Each row is a point on a tangle of strands that fork and nearly touch. The rows are in no order.
In the rows, 128 means zero.
Points whose rows are less than 205 apart are linked; no others are. Some points are linked to none.
beset: [191 100  92 101 138 153  88  77  85 159 156  75  90 108 132 161 160 136
 119 100 180 169 144 160 125 179 114 110 139 168 164 151  94 114 117 169
 123 112 171 163 115 117 118 127  82  70 133 147 163 141 130 142]
Vuged: [172 127 141 112 161  80 122 104 136  99 114 114 152 119 185 153 113 100
 140 131 144 141 121 180  83 123 146  54 106 124 152 116 151  84 139 126
 108  80 147 111 191 156 117 142 128 143  80 137 122 127 149 127]
tum: [139 108 167 170 101 128 102 156 150 136 128 121 121 172 146  91 165 152
  98 173 144  80 106 104 150 128 168 160  53 156  95 142 100 152  90 163
 115 205 149 143 135 113 170 130 112 133 180 166 131 158  89  84]
bis: [162 204  63 170 128 138 149 134  90 118 124 126 128 164 141 106  77 118
 134 143 123 111 161 133 136 171 111 131 150 182 151  62 139 145 146 127
 171 132  85 141 142 130 158 162  60 172 126 151 143 184  79 104]
gesud: [128 122 134 180 114 171 123 166 117 113 123 165 180 101  96  91  89  92
 146 143  97 141 133 107 156 146 121 167 117 177  40  75  99 202 115 139
 147 146  97  85  89 130 136 130 114 137 137 143 129 170 135  86]
vam: [ 99 136 124 152 119 137 146 138 147 104 133 139 110 143 136 119 128 131
  96 126  61 165 149 148 115 106  76 138 160 104 140  95 174 145 148  91
 145 142  87  72 164 111 150  62 147 126 107 157 103  73 110 127]
ludo: [129 162 131 118 172 130 136 163 106 114 109 116 180 168 152 152 104 168
 137 140 150  83 103 113 163 138 131 115 100 176 159 144 134  93  92 130
 112 122 109 131 156 150 125 153 112 154 138 135 177 147  69  91]
Kolir: [124 112  76 119 109 148 117  83 132 142 137 118 115 155 114 135 124 166
 124  96 169 129 125 113 179 146 115 173  91 155 144 189 101 111 153 105
 120 126 141 181  92 130 115 134 101  98 115  60 176  97  85 183]
pire: [ 94 109 137  82 156 149 102 139 122 138 159 100 154  83  89 132 150 166
 164  95 164  74  86  73 155 145 143 148 129 187 107 145  65 107  19 170
 131 138 110 113 103 127 140 125 134 112 176 120 139 134 161  76]
fudug: [149 145 114 127  99 118 122 114 113 142 113 112 161  82 135 110 154 115
 106 147 111  95  87  79  86 135 160 118 128 113  88 127 143  98 160 151
 153 102 103 136 170 135 138 176 107 181 108 128  74 156 144  87]
Vol: [127 120 119 119 154 113 182 173 158  97  89 164 117 135  64 132 114 141
 133 145  64 202 136 209 120 141 129 138 176  65 141 133 134 176 149  86
 106 150 153  86 105 119 103 125 136  98 119 150 165  88 120 184]
zakik: [123  87 147 171  44 131  96  65  86 147 120  99  92 103 126  97 149 132
 136  91 162 115  82  59 112  99 112 109 157 145 102 157 166 140 150 137
 180 138 141 164  88 161  86 152 100 123 152 135 112 126 126 119]
faruv: [144 150 109 111 143 119 123 146  70 173 169 127 153 145 180 152 127  84
 131 109 139 129 168 181  73  91 117  90 123  97 134 121 161  84 154 126
 163  96 171 181 123  95 108 154 107  90 100  76 131 133 175 175]
Zaseb: [130  80 147  76 125 168 111 139 137 152 125 109 118  72 101 121 167 114
 146 112 151 124 119  95 136 138 136 163 124 174  76 136  92 142  50 175
 114 103 148 115  87 136 107 117 169 119 155 142 130 132 168 110]
zep: [133 145 163 170 156 105 132 172 175 131 134 171 160 146 170 127 135 129
 111 177 105  92  94 145 128 121 160  96  82 104 118  77 128 117  93 135
 101 170 123  85 195 143 141 131 133 154 162 173  94 174 130  88]
Ruv: [ 72 105 162 149  87 139 105  75 117 138  89 135  98 116 141 105 127 132
 148 111 148  83  88  52  87  96 120 123 149 128 125 148 150 135 122  75
 149 154 170 114 151 156  78 159 146 135 140 126  86 146 101 117]
defem: [144 127 108 110  80 120 105  49  94 136 101 108  27 165 128  88 177 139
  70 145 127 164 156 119 115 145 117 120 185 112 195 122 130 140 189 126
 137 135  98 172 108 117 133  94 119 108 131 134 120 125  99 135]
Fomoz: [140  98 168 179  54 132  94 100 104 159  74 139 115 181 153 122  88 111
 144 128 146  99 141  95 140  96 102 100  79 188 114  94 182 151 154 133
 101 143 142 154 139 161  77 105 116 156 147 139 133 141  79  70]
sov: [ 94 138 128  69 155  95 147 164 121  96  98 128 133 134 131 138 122 187
 159 130 168 104  91 112 117  89 131 161 103  91 137 173 159  79 116 111
 135 120 129 175 129 152 136 192 130 168 108  91 165  73 137 153]
rigok: [115 155 168 122 122 137 173 192 116 142  92 116 128 172 138 116 145 145
 130 165 113 115 186 103 136 107 112 190 114 102 134 137 184 139 116 143
 128 155 120 160 108 129 129 130 161 132 149 114 165 100  91 110]
roka: [114 121 124 102 138 130 164  98  79 126  95 125  77 115 134 123 123 141
 113  96  80 185 153 166  51 108  98  96 175  87 151 136 128 117 149  72
 162 117 183 116 144  94  83 107 129  81  89 137 123 114 132 197]
potat: [ 95 144 145 149 113 175 120 140 130  97 131 159 167 121 160  96 136 163
 137 143 115 144 162 119  98 154 141 160 131 123 105 167 138 163  99  80
 155 181 146 163 118  87 158 194 112 165 134 135 141  97 108 152]
tem: [134 155  21 136 119 100 178 127  95 134 105 147 107 119  78  97 129 121
 142 133  91 161 153 160 111 136 140 146 154 102 136 136 155 102 188  99
 161 113 109 167  96  89 140 186  58 133 115 105 131 148 121 190]
dorip: [159 151 136  98 163 150 120 114 130 128 149  84 114 131 138 135 179 185
 109 136 166 105 185 155 163 141 101 153 124 161 198 123 108 121 102 145
 131 138  94 115 141 116 201  72 133 138 133 123 158  72 114 122]
kifa: [ 98 135  86  92 168 131 153  97  66 123 116 100  82  83 107 149 165 145
 141  92 145 162 124 141  87 144 115 103 212  99 149 130  94 106 118  92
 162  87 141 114 134 100 116 144 113  85 116 167 138 153 142 163]
nure: [108 131 165 185 133 117  90 115 136 136 151 153 171 125 156 158  91  76
 136 110 154 122 114 131 118 107  90  53 117 154 103  70 112 163 109 108
 128 107 117  72 136 139 106  96 140 102 145 147 103 157 167 109]
natad: [139 115 153  93 167 112 102 134 156 160 165 189 137 127 144 142 116  73
 132 113 139 102 114 143  96 105 159  88  76 104 126  95 141  73  66 158
  99 126 175 150 168 160  94 126 186 107 122  97  87 162 171 107]
sar: [159 143  73 155 160 101 148 148 126  94 131 106 154 135  98 159 109 118
 118 156 132 166 114 158 149 171 141 103 147 122 145 105  98 136 155 132
 104  87 107  85 143 138 139 132 114 133 119 151 165 171 100 135]
bes: [156 152 129 148  82 162 133 129 103 178 123  59 152 117 111 137 125 139
 107 136 146 105 121  56 170 159 141 176 100 152  67 192 112 151 168 152
 124 105 116 152  89 114 120 137 120 125 133 104 134 156  75 103]
Kuf: [104 119 201 130 126 109 139 167 116 119  52 124  81 209 132 109 139 138
  99 173 109 124 137 144 112 108 144 103 150  63 163 135 160 177 182 108
  81 158 152  88 133 144  86  95 184 123 139 154 132 145  88 113]
bivaf: [135 105 131 138 128 176 108 126 179 122 143 154 168  83 144 102 117 107
 126 143 100 172 148 167  97 170 155 139  93 120 114 157  93 162 114 106
  91 141 178  95 162 123 125 128 159 112  95 116  89 120 132 173]
nat: [130 125  47 134  91  83 188 119 116 137 101 155  47 148  66 118 119  99
 116 142 103 163 124 141 117 117 153 146 200  52 144 142 139  90 210 118
 146  94 116 125 116 111 117 134 109 121 121 117 115 155 129 166]
suf: [121 164  73 123 154 146 158 171 165 140 141 131 113 137 108 149 112 113
 105 122  46 156 172 183 141 126  96 156 166  94 157 109 161 126 145  86
 122  78  77  67 150 122 144  73 162 109  98 119 113 127 120 142]
vamuv: [131  53 129 151 121 112 109  49 161 122 133 137  97 141 113 119 124 152
 129 114 122 119  67  98 141 125 117 158  86 171 160 143  87  90 111 129
 116 185 145 131 149 137 127 109 111 137 137 125 136  91  95 106]
Doziv: [141 112 129 143 114 142 140 154 168 104 102 159 158 121 106  89  86 112
 121 137  80 178 157 195 124 130 159 134 142  98 104 140 140 214 193  99
 106 121 178  75 117 128 106 116 145 122 103 110  94 118 130 169]
koruf: [140 135 151 159 110 180 102 118 121 137 123 141 116 131 165  95 145 147
 110 162 159 107 143 106 105 182 179 142 116 152 118 179 105 165 107 125
 120 205 171 168 141 101 137 174 103 137 153 162 150 152  65 105]
gof: [128 134 126 139 128 105  89 146  89 123 178  76 188 115 155 138 138 169
 119 116 179 114  92 112 137 121 115 115 120 154  98 153 127 130 144 153
 152 106 102 161 115 119 156 176  56 167 127 131 140  99 155 140]
zabet: [150 170 148 101 110 151 148 152  89 136  64  71 144 106  82 128 133 153
 142 129 149  97 113  81 144 153 178 169 128 172  76 171 124 174 141 173
 141  98 132 157  99 140 103 174 115 124 136 152 154 178  79  72]
vugar: [139 108 131 137 133  68 170 183 159  84 100 107 128 169  87 152 104 144
 113 142  61 189 102 155 157 127 133 136 134  61 146 150 155 129 188 127
  70 113 141  90 140 143 111 102 155 132  98 143 166  75  89 158]
bilub: [111 168  54 107 136 164 169 139 121 145 113 137 155  79  93 113 109 120
 136 124  85 130 124 116  89 152 151 156 151 101 123 164 141 110 176  87
 158 105 155 131 145 103 115 196 115 137  86  66 106 155 111 174]
nide: [125 144 177  72 171 126 123 125  83 140 143  48 131 104 165 169 197 173
 139 113 186 125 148 115 126 135  72 119 146 146 140 128 119 130  74 152
 153  98 129 127 126 116 154 107 150 119 137 146 153  87 159 135]
tono: [134 125 133 168 136 200 102 115 120 131 122 170 180  93 130 111  93  91
 143 116 112 154 128 119 119 179 156 118 128 159  91 126  90 191 112 106
 123 144 161  88 134 124  98 160 124 114 132 134 114 199 106 123]
Bavu: [150 133 124 126 100 153  75 123 124 160 186  80 167  93 164 111 174 113
 116 130 197  79 141 100 154 156 155 118  95 190  88 117  82 130  80 168
 131 138 103 105 136 109 194 117 110 158 148 122  81 140 165 105]
Benu: [178  86 172 200  74  92  96  86 120 119 135 112 114 185 193 123 114 141
 114 113 144 148 137 130 148 119  98  82  72 155 140 129 163 128 157 145
 113 157 141 177 130 129 130  98 102 152 137 135 149  83  96 111]
Lem: [ 63 111 153 122 116 126 101 102 115 143 111 159  96 127 136 103 117 128
 174 117 193  60  97  70 135  94 110 140 144 167 132 115 153 124  88 114
 147 144  99 100 142 192 102 144 153 145 151 136 106 158 134  74]
Sefon: [152 103 103 172 130 121 112 114 162  98 161 154 110 191 117 116 136 129
 105 177 156 139 129 166 166 172 190 153 108 106 161 162  77 127 157 161
  82 181 109 132 115 134 170 130 111 133 151 141 157 128 102 139]
fim: [152 121 106 198 114 108 101 148 179 113 195 171 107 187 110 134 118  94
  77 153 122 163 138 189 173 136 146 105 145  64 144 103 121 132 171 145
  86 165 102 100  97 125 160  75 110 106 156 133 147 128 148 135]
Ninuf: [179  79 135 172 113  74 135 116 134 120 102 135 136 126  92 147 118 118
 115 151 128 163  69 136 132 145 173  69 133  96 130 137 100 141 176 144
  78 114 159  95 138 146  82 127 118 126 135 171 140 162 127 136]
vur: [144 118 163 113 168 181 107 118 158 135 135 151 117 133 166 115 163 147
 112 142 118 105 188 135 118 140 122 163  98 163 180 116 107 106  52 132
 118 195 126 138 154 120 170  92 161 134 141 129 128  94 105 103]
koni: [129 110  91 130 134 159 105  51 180 155 177 130 114 105 106 143 117 127
 123  95  87 146 150 163 152 114  81 121 129 187 154  79  80 125 105 118
 111 109 101  92 135 106 150  23 131  97 114 110  86  97 161 135]
Kisit: [135 157 145  66 135 194 107 141 109 159 101 121 188  48 161 137 125 138
 171  82 138 102 152 124  90 146 129 135 126 181 126 170 145 161 116 111
 173 106 180 184 119  98  90 192 108 132  99  99 122 128 138 149]
rir: [166 159 171  57 178 159 183 179 123 157  55 142 167  97 101 145 120 115
 157 127  72 113 187 133  91 154 157 158 117 165 156 121 170 118  66 155
 138 129 167 168 120 110 103 147 168 131 131 132 160 118 129  88]
divad: [ 92 141  91 147 112  79 205 178 102 118  82 158 110 164  91 131  88  94
 151 153 109 122 105 102 138 104 145 147 157  41 107 142 171  91 212 134
 128 125 114 138 123 128  92 158 121 140 129  90 138 165 108 113]
lilad: [135  85 172 162 124  61 105 114 117 100  88  85 112 105 110 117 137 123
 152 145 180 149  63 128  87 140 165  72 143 119 111 143 102 165 136 138
  98 111 173  62 135 155  98 162 127 141 153 213 113 159 160 131]
gare: [168 122 196 101 163  97 152 179 110 140  57 111 173 108 106 136 168 148
 132 141  91  96  96 103  86 121 203 121 112 110 104 164 136 133 125 164
 108 146 202 147 138  98  95 175 136 144 161 153 135 140 113  96]
gis: [160 106 148 175 108 137  96 109  88 117 118 129 111 130 145 113 123 130
 133 117 168 142 113 118  94 154 151  80 150 140 146 153 116 141 107 140
 135 199 188 165 126 102  98 190  53 127 161 161 178 152  89 108]
gog: [107 103  89 126  93 116 162  87 152 140 104 152  77 173  82 138  99 109
 145 126 144 107 121  92 195  66 108 164 121 153 130  93 133 113 174 128
 142  93  69 119 111 161 127  62 149 124 124  99 115 131 121 101]
Foni: [118 122  83 152  88 104 135 105 141 104 160 138  82 128 100  87 141 127
 134 142 178 142 120 125 164 132 139 155 163 106  96 119  94 147 170 160
 169 125  78 126  92 128 169 143  92 153 153 148 100 143 165 155]
Podo: [153  96 147  96 138 135 117  78 130 122 107 152  33 150 112 102 182 136
  85 155 110 164 149 118  79 149 129 140 181 111 207 130 109 137 123 134
 108 172 135 164 128 108 136 118 144  90 138 142 150 102 118 108]
Muf: [129 143 155 102 138 190 134 123 127 152  94 134 117 180 165 134 127 139
 115 132 107 110 186 107 109 138 103 171  96 124 196 131 161 118 107 101
 114 177 149 162 162 122 103 103 182 133 114  89 145 113  61 132]
panu: [110 134 118 137  73 100 120 174 175 107 191 123  87 128 134  96 146 124
  95 101  92 176 155 188 141 103 133 107 142  59 105 163 156 139 156 116
 171 102 112 121  96 125 157  81 161 106 116 119  92  71 176 198]
Savad: [ 92 131 102 128 134 148  80 115 148 140 178 139 151 149 172 135  99 102
 138 128 218 113 129 146 140 122 142 113 101 126 123 164  86 135 133  99
 102  96 137 119 135 148 116 152 147 104 127  94 110 173 133 165]
moba: [165  85 130 174 100  67 143 132 149 131 118 192 114 150 111 125  81  77
 158 148 104 150 110 143 143  81 124  94  95  98 117  76 196 112 174 158
 127 133 131 143 121 143  92 127 105 155 123 120 129 104 156 119]
ridib: [168 177 130  87 131 131 125 129  98 128  88  73 169  75 105 123  94 124
 143 100 135 101  93 108 163 170 172 132 132 210 100 141 121 138 135 165
 118  57 109 133 110 175  98 171 110 151 117 150 118 217 105  71]
Mar: [107 137 131 116 123 132 124  75 149 137 156  87 131 106 150 155 133 182
 112 102 162 100  83  54 156 102 101 111  98 102 134 158 132  94 140 103
 120 119 151 127 159 135 166  98 164 146  93  71 112  64 102 176]
kanem: [136 169  78 162 123 108 145 136 108  99 135 162 106 137 112  88  70  94
 163 138 134  87  90  95 159 139 157 156 134 152 111  75 127 124 184 158
 171 150  62 156 133 141 126 191  72 197 145 145 125 187 122  68]
Loz: [ 91 146 106 141  64 203 132 107 123 148 111 135 117 170 149 100 100 115
 112 144 115 132 176 113 135 139 107 160 147 109 129 138 151 196 194  68
 120 139 115 115 119 123 119  89 152 131 110  79  95 145  71 162]
vadod: [127 104 196 116 145  79 100 119 120 128 157  66  97 149 167 188 172 145
 110 113 186 144 139 133 124 106 100 101 123 113 134 143 113 126  99 143
 117 107 150 103 121 132 128  90 177  89 135 153 137  92 149 136]
rivun: [ 93 135 111 135 120 155 102 164 110 112 157 196 191 113 159  96  88 121
 145 141 125 115 123 141  87 127 144 142 113 119  94 129 150 127 132 100
 162 178 129 188 120 102 149 218  79 172 126  79 122 109 157 143]
Bopak: [132 190  57 117 148 167 161 121 142 157 132 118 148  82  98 139 150 131
 122 122  54 147 175 164 134 158  80 161 156 148 123 105 131 118 107  96
 154 113  80 109 117 100 173 108 111 119 105 124 124 135 134 156]
lar: [ 49 151 156 125 144 121 146 206 143  92 128 206 123 184 151  97 112 133
 151 173 166 114 122 142 136  94 156 145 157  63 108 125 125 160 105  96
 131 179 112  84 121 144 136 162 151 139 161 150 133 153 146 133]
zaga: [138 201  81 125 160 135 144  97  64 122 155  80 110 141 147 149 131 145
 124 115 172 101 146 123 124 146  81  94 180 168 191  70 121  96 125 123
 183 103  98 140 156 114 163 132  65 142 125 152 151 150 111 118]
riz: [189  98 140 212  90  78  91  67 155 124 142 110 116 162 156 151 116  93
  97 133 141 167 100 118 112 127 150  45 102 100 140 112 128 127 184 128
  70 117 140 153 141 129 139  81 114 126 143 154 118 116 116 115]
Befo: [129 101 137 170 132 138  92 119 160 133 179 141 183 122 149 122 131  98
 109 137 132 109 119 117 139 134 144  93 103 161 106  84  85 125  76 140
 120 159 114  75 160 122 184  95 112 152 144 141  84 146 148 103]
zon: [124 139  91 128 106 119 168 175 129 154 126 168 159 155 100 140  90  77
 138 142 101  95 148 101 142 102 142 168  71  78  98 147 165  80 187 136
 101 116 128 164 120 127 103 137 154 127 117  43 121 159 119 102]
rarol: [146 146 146 129 159 198 113  97 117 150 120 114 149  97 155 142 143 110
 108 122 107 148 132 109 108 198 119  94 165 156 138 128  64 174  93 119
 105 132 138  82 150 114 120 114 153 114 131 168 104 185 100 109]
Meb: [112  92 151 163  57 116  94  47 131 139 152 101  90  87 166  96 157 135
 103  80 148 131 116  86 129 124  82  99 122 149  91 144 140 131 135 122
 173 141 133 158  96 122 153 112 115 126 127 115  83  83 159 168]
Bira: [ 58 127 171  94 133 121 177 176 143  92  80 136 105 166 108 111 126 156
 137 164 142 130 121 122 117  83 144 148 177  55 105 158 138 152 139 102
 127 117 146  80 131 158  97 139 199 131 144 151 115 116 115 152]
mul: [107 109 179 146 124 117 110 152 153 124 166  79 123 155 153 147 161 133
  79 134 129 159 124 131 124 133 136 101 152  72 109 161  92 162 120 123
  72 113 133  87 135 120 145  89 180  93 150 156 123 122 127 148]
vav: [ 79 140 146 146 161 143 138 148 145 136 159 110 158 191 135 196 115 134
  91 116 128 114 111 107 151 114 107 100 144  90 153 126  84 128 123  84
  83 103 124  66 154 120 130  73 180  90 133 126 131 148  81 117]
Kibo: [123 149 116  60 143 120 127  76 133 161 146 107 110  68 139 152 140 138
 139  87 147  84 109  90 145 111  86 104 121 157 138 119 162  77 107 125
 141  61 124 137 151 170 131 104 156 132  79  86 104  99 156 136]
kegik: [110  94 107 135 132 124 140 126 107 126 105 159 124 123  96 116 106 138
 163 110 122 157 131 137 137 109 101 139 141 163 131 115 134 151 114 121
 158 129 143 147 101 130  85 154 108 115 132 153 168 112 134 148]
Gok: [166 157  94  96 157 120 133 134 102 131 116 112 156  98  94 144 107 105
 139 119 129 133 109 155 146 157 145  93 165 150 125 113 105 128 126 169
 120  47 103 114 126 157 113 154 118 136 127 145 122 191 162 107]
vivov: [127 179  59  98 180 135 145  82 132 120 162 128 184  57 142 142 123 154
 134  87  71 126 110 150 138 174  93 123 130 179 162 116 104  65  85 108
 157 112  94 120 154 100 165 139  70 139  85  99 128 108 136 148]
mideb: [124 124 101 151  76 118  91  53 152 121 158  97  67 145 143  99 158 150
  86 124 175 139 133 137 148 128 105 110 152 123 152 133 100 153 176 116
 143 115  93 119 118 120 182  76 108 116 123 140  85  99 143 162]
pok: [118  89 117 162  75  80 147 159 154 112 135 149 154 177 117 121  81 104
 160 131  93 146 127 117 170  95 114 133  48 108 108 133 186  99 192 143
 103 144 144 179 102 135 104 113 122 159 112  82 142  78 113 125]
filag: [110 151 128  77 141 155 112 164 148 129 146 106 164  81 135 105 169 155
 124 144 131  58  96  80 160 155 185 168  85 156  91 141  61 106  48 145
 122 144  85 119 126 129 178 139 127 147 144 131  87 175 149  88]
vonuv: [ 98 157 131 170 120 121 127 136 114 106 216  83 193 171 186 146 122 179
 123 128 160  94 127 115 165 101 101 118 110 117 140 135 134 106 132 103
 153 151 105 135 121  96 187 134  84 165 131  82 147  70 111 140]
Lesad: [117 101 153 138 113  98  83 140 205  71 211 107 105 123 163 115 138 120
 103 114 124 166 158 169 137  90 115 119  87 103 116 122 148 102 112 133
 135 125 125 103 142 140 175  48 166 128  94 125  74  40 187 156]
Zis: [158 102  67 139 133 138 107  53 168 126 140 140 118 136  95 131 111 144
  95 108  78 159 151 175 160 133  86 142 110 198 200  91 109 113 155 111
 102 143 105 123 139  98 135  57  85 115 101 116 145  87  95 146]
gug: [124 144 168 111 132 169 143 138 121 167  76 131  99 177 123 129 140  93
  83 163  95  98 174 125 115 129 140 140 161 104 151  93 150 160 152 123
  85 128 100  86 144 145 101  71 197 101 133 137 104 188  99  81]
Daru: [146 154 141 109 144 171 127 106 127 154  95 121 119 143 123 130 137 125
  98 152 112  92 112 119 138 170 165 140 117 163 152 130  76 161 110 131
  81 123 122  99 152 152 104  96 158  96 132 170 120 237  68  70]
tedu: [ 97 171 146  86 177 154 165 146 152 152 153  82 173 121 132 193 130 139
 115  97  70 133 111 105 134 131  81 114 154 114 119 127 106  91  76 120
 133  85 122  68 159 118 143  75 198 128 102 110 113 118 124 125]
bopiv: [102 116 152  58 122 157  97 101 133 116  77 134 138  17 113 114 132 185
 190  84 132  85 127  83  87 123 118 131 161 192 112 136 162 160  78 104
 180 108 143 170 131 143  92 183 126 137 119 131 112 116 146 115]
tupek: [181 134 102  84 157 141 112 129  81 187 175 103 151 103 137 175 136  98
 151  98 145 120 160 180 122 126 108 128 114 155 141 129 135  91 104 172
 121  79 150 181 106 108 117 149 102  80 113  93 154 125 169 136]
kadid: [ 80 106 104  96 162 145 135  91 148 140 160 125 118 103  89 136 137 151
 148  78  96 173 146 164 151  80  49 146 120 150 121  98  91 122  85 118
 136 111 131 106 113 115 116  61 157  77 111 109 109  75 171 188]
sosu: [ 87 143 127  99 123 132 146 118 125 153 149  98 109  88 125 131 134 137
 134  77  98 171 157 138  98  77  58 114 138 115  97 115 152 122 133  93
 160  91 157 131 121 105  91  93 167  83  80 125  85  93 146 222]
bag: [159 139  97 145 137 134 157 172 128 123 120 125 145 113  48 121 123  98
 129 147  78 140 144 131 172 127 117 181 140 150  83  68 108 153 114 177
 145 121  65  88  74 128 157 100 111 138 148 154 155 143 156  83]
Sikip: [115 155  81 115 181 132 127 119  76  86 138  80 118 119 144 170 141 172
 133  98 197 126 107 132 119 155 107  94 184 142 177 133  88  99  90 102
 154 103 124 127 145 129 137 166  65 122 125 159 189 152 128 152]
ruzas: [179 104 108 163  97 112 145 140 151 146 140 171  90 152  91 123 129  77
 108 135  68 173 171 179 144 125 120 133 127  91 137  88 173 125 164 158
 102 134 117 139  91 119 124  97 128 113 136 111 125 114 164 134]
puv: [ 92  95  93 128 138 100 126 158 200  99 179 171 168 122  97 128  99 125
 137 140  96 141  93 142 154 112 135 175  96 112  81 152 112 102 133 144
 121 121  97 113 130 133 154 140 149 146 121  78 110  86 170 161]
simos: [124 125 218 135 129  77  90 130 160 102 175  86  98 154 194 155 142 114
 119 113 157 149 164 141  96  71  94  89 100 102 130 103 174 106 126 125
 126 105 141 136 123 145 160  66 187 120 105 139  91  65 172 136]
vuk: [141 116 187 166  92 119 149 176 140 127 104  96 112 165 151 106 178 150
  81 182  88 109 133  99 149 139 172 170  93  90  93 146 154 136 136 159
  99 183 108 149 124 116 160 121 130 153 165 166 142 136  91  89]
vaz: [149 133 130 154 102  91 111 154 107 121 107 146 153 107 128 102  98  90
 140 160 138  82  76 102 108 110 196 113 101 123  76 124 147 126 208 148
 128 126 115 151 136 144 108 196  83 194 128 121  96 206 148  87]
gal: [143 118  97 161  85 131  95  73 152 139 109 137 101 173 137 123  72 105
 130 120 145 111 133 112 177  99  91 109 103 202 146  68 153 144 189 111
 105  90  77 125 140 158 124  58 128 159 124 132 106 131  90  84]
ser: [ 89 161 139  93 152 134 133 181 119 103 137 172 179 125 172 105  91 107
 144 138 114 111 126 167  60  95 137 111 127  88 108 129 169 130 122  94
 153 149 152 143 168 119 130 171 140 164  90  83  96 111 167 143]
pina: [ 86 157 135 134  81 138 124 132 135 134 174  88 139 169 176 128 141 158
  87 123 162 115 132  90 147 119 111 127 115  70 108 193 149 128 165  96
 135 126 140 157 107 119 161 120 158 143 125  74 120  88 104 181]
rorab: [133 107 120 100 173 126 159 191 180 107 115 202 132 129  49 132 111 105
 162 149 122 126 129 151 151 114 176 199  94 116  99 123  91 117  84 164
  96 155 129 125  79 152 108 137 157  96 150 115 178 143 167 113]
sis: [153  99  91 172  82 137 124  81  98 149 101 133 123 124 132 111 104 100
 100 100  77 183 129 145  95 145 118  92 156 109 139 125 119 144 190  89
 132 136 176 160 128  94  92 119  93  90 108 118 113 143 112 183]
Vot: [136  79 135 148 144 132  62  95  83 145 177 124 102 129 153 154 132 111
 128  74 203 138 121 143 111 134 111  79 135 141 154 142  99 138  90 151
 120 149 190 142 112 122  88 152  93  65 167 138 164 156 132 136]
Sem: [125 120 145 104 116 143 128 123 106 131  87 116 140  30 104 116 158 159
 147 103 108  90  83  47  82 139 148 148 140 143  81 142 158 116 108 140
 168 132 118 181 134 110 133 193 106 166 130 141 106 108 139  77]
fet: [116 116 125  97 143 133  99  66 125 126 127 145  71 111 133 119 151 136
 159 117 186 102 132 119 135 127  98 117 141 178 173  96 128 101  82 126
 153 105 112 118 158 179 127 126 149 125 134 145  99 127 161  99]
dize: [137 119 115 113  93 190 110 126 130 186 138  90 147 103  97 139 156 116
 104 134 118 128 150  82 165 150 124 180 126 150  77 142  77 161 124 148
 130  97 122 112  77 118 141  89 151 110 128 105 113 148 131 134]
dizak: [206  89 112 145 107 144 131  90 120 161 131 156  98 106 118 116 145  77
 116 118  65 176 171 185 101 133 118 116 119 139 132  92 147 120 149 153
 124 154 177 173 122 101 113 120 104  98 108 125 117  97 170 151]
fatar: [125 114 134  79 178 108 119 164 134 107 107 198 109  91  59 119 100 121
 194 128 178 104  92 149 145 128 182 137 122 161 130 125 109 129  66 175
 118 138 124 133  91 156  77 180 113 110 162 153 170 164 168  85]
resav: [ 88 124 137 177 108 125 150 109 144  82 170 112 164 143 154 122 124 180
 134 127 102 138 126 126 157  93  75 128 133 132 135 111 133 133 139  95
 150 151  91  89 134 110 189  92 100 170 133 120 138  49 113 148]
laf: [ 69 142 156 115 100 116 159 198 120 113 111 116 143 157 110 105 142 151
 132 151 146 113 158  98 155  88 105 186 129 110  80 144 145 138 117 147
 166 136  77 153  57 135 163 145 146 145 158 120 151  80 161 118]
vokor: [151 167 140  68 182 131 172 162 114 115  76 167 138 116 120 135 138 144
 166 169 136 101 181 156  81 173 167 141 157 159 174 124 155 116  64 113
 156 145 119 157 144 106 140 187 118 149 129 165 170 134 126  91]
gek: [145 153 146 107 196 125 179 175 114 142  98 112 188 125 105 193 131 129
 134 120  43 154 118 120 117 130  93 155 124 136 137 106 146 101  78 139
 115 120 142 114 147 127 110 124 159 129 109 130 170  96 110 112]
zedo: [126 127 178 139 152  96 123 117 148 123 113 131 122 119 162 176 105  88
 130 131 133 151 110 148  98 110 114  42 122 128 157  83 140 131 108 107
  83  82 134  61 184 166 108  81 172 113 112 177 108 151 133 116]
nime: [165 104 120 118 132 123 140 150 153  98 103 158  99 175  68 126 117 124
 131 173 147 147 146 166 174 148 176 201  99 131 130 166 103 151 130 162
  96 169 114 145  79 135 128 128 121  78 141 129 199 135 119 123]
kubi: [ 98 147 147 149 153  97 154 163 131 120 112 199  80 181 163 115 130 124
 142 192 146  88 106 138 124  97 157 124 139  63 152 110 147  95 137 119
 112 179 107 122 167 142 128 164 141 150 169 148 130 167 115 101]
sipe: [142 134 146 134 148 105 141 160  59 129 152 165 136 156 155 147 142  97
 131 118 149 128 142 156  83 116 129  93 151  58 143 125 154  87 122 132
 147 158 183 184 108 106 106 178 110 106 142  91 171 127 147 138]
bibit: [ 81 114 171 104 167  74 116 166 110  99  93 147 143  91 103 130 117 130
 190 126 182 110  56 138 100 116 155  89 152 150 135 120 131 162  88 127
 121 114 140  89 131 164  71 172 126 134 166 173 137 154 181 125]
Geke: [116 133 158  54 175  71 145 155 134  95 119 133 123  94 149 140 139 145
 156 137 124 143 112 162  78 103 138 116 121  90 124 152 157  93 115 124
 146 104 153 132 161 145 119 154 159 140  85 121 118  84 171 158]
bolap: [157 130  89  78 191 130 137 110 136 118 135 118 171  57 141 161 147 149
 150  97  86 152 102 147  91 185 129 150 101 155 144 164 106  81  77 120
 121 119 154 154 151 107 148 170 100 128  76 116 160  88 128 167]
Zafun: [117 121 132 160  65  91 156 145 131 105 132 112  85 176 120  98 168 132
 109 133 136 122 150 128 196 117 130 164 130  87 119 146 129 131 169 178
 156 120  58 160  65 130 176 109 125 140 168 116 141  86 145 136]

Follow the links from the first point to the second, and from the first to the third. Name the last point that the two ways share.
resav; tum; Lesad -> rigok
gek; Foni; Bira -> rigok
ridib; sov; lar -> Befo
gug; pire; rigok -> Befo
Podo; Geke; tupek -> koruf
Vot; fatar; nide -> koruf
nat; Vuged; Zis -> ruzas
Benu; divad; Zis -> ruzas
gog; Sikip; koruf -> Ninuf

A fork is a point with three links, a tip a point with one. Leave the first point through the second and follow the links. Name the first fork or tip that comes.
Kisit; bopiv -> roka
mideb; Meb -> vonuv
sar; Gok -> Befo
Sikip; zaga -> Kisit

A fork is a point with three links. Follow the links from the first point to the second and name the forks in between, in order.
ser; panu -> koruf, rigok, vadod
bivaf; gal -> tono, Befo, Ninuf
Zafun; Ninuf -> rigok, koruf, Geke, Befo
Bira; riz -> Befo, Ninuf
Vuged; fet -> Geke, koruf, rigok, mideb
rorab; sosu -> ruzas, roka
zedo; resav -> Geke, koruf, rigok, mideb, vonuv
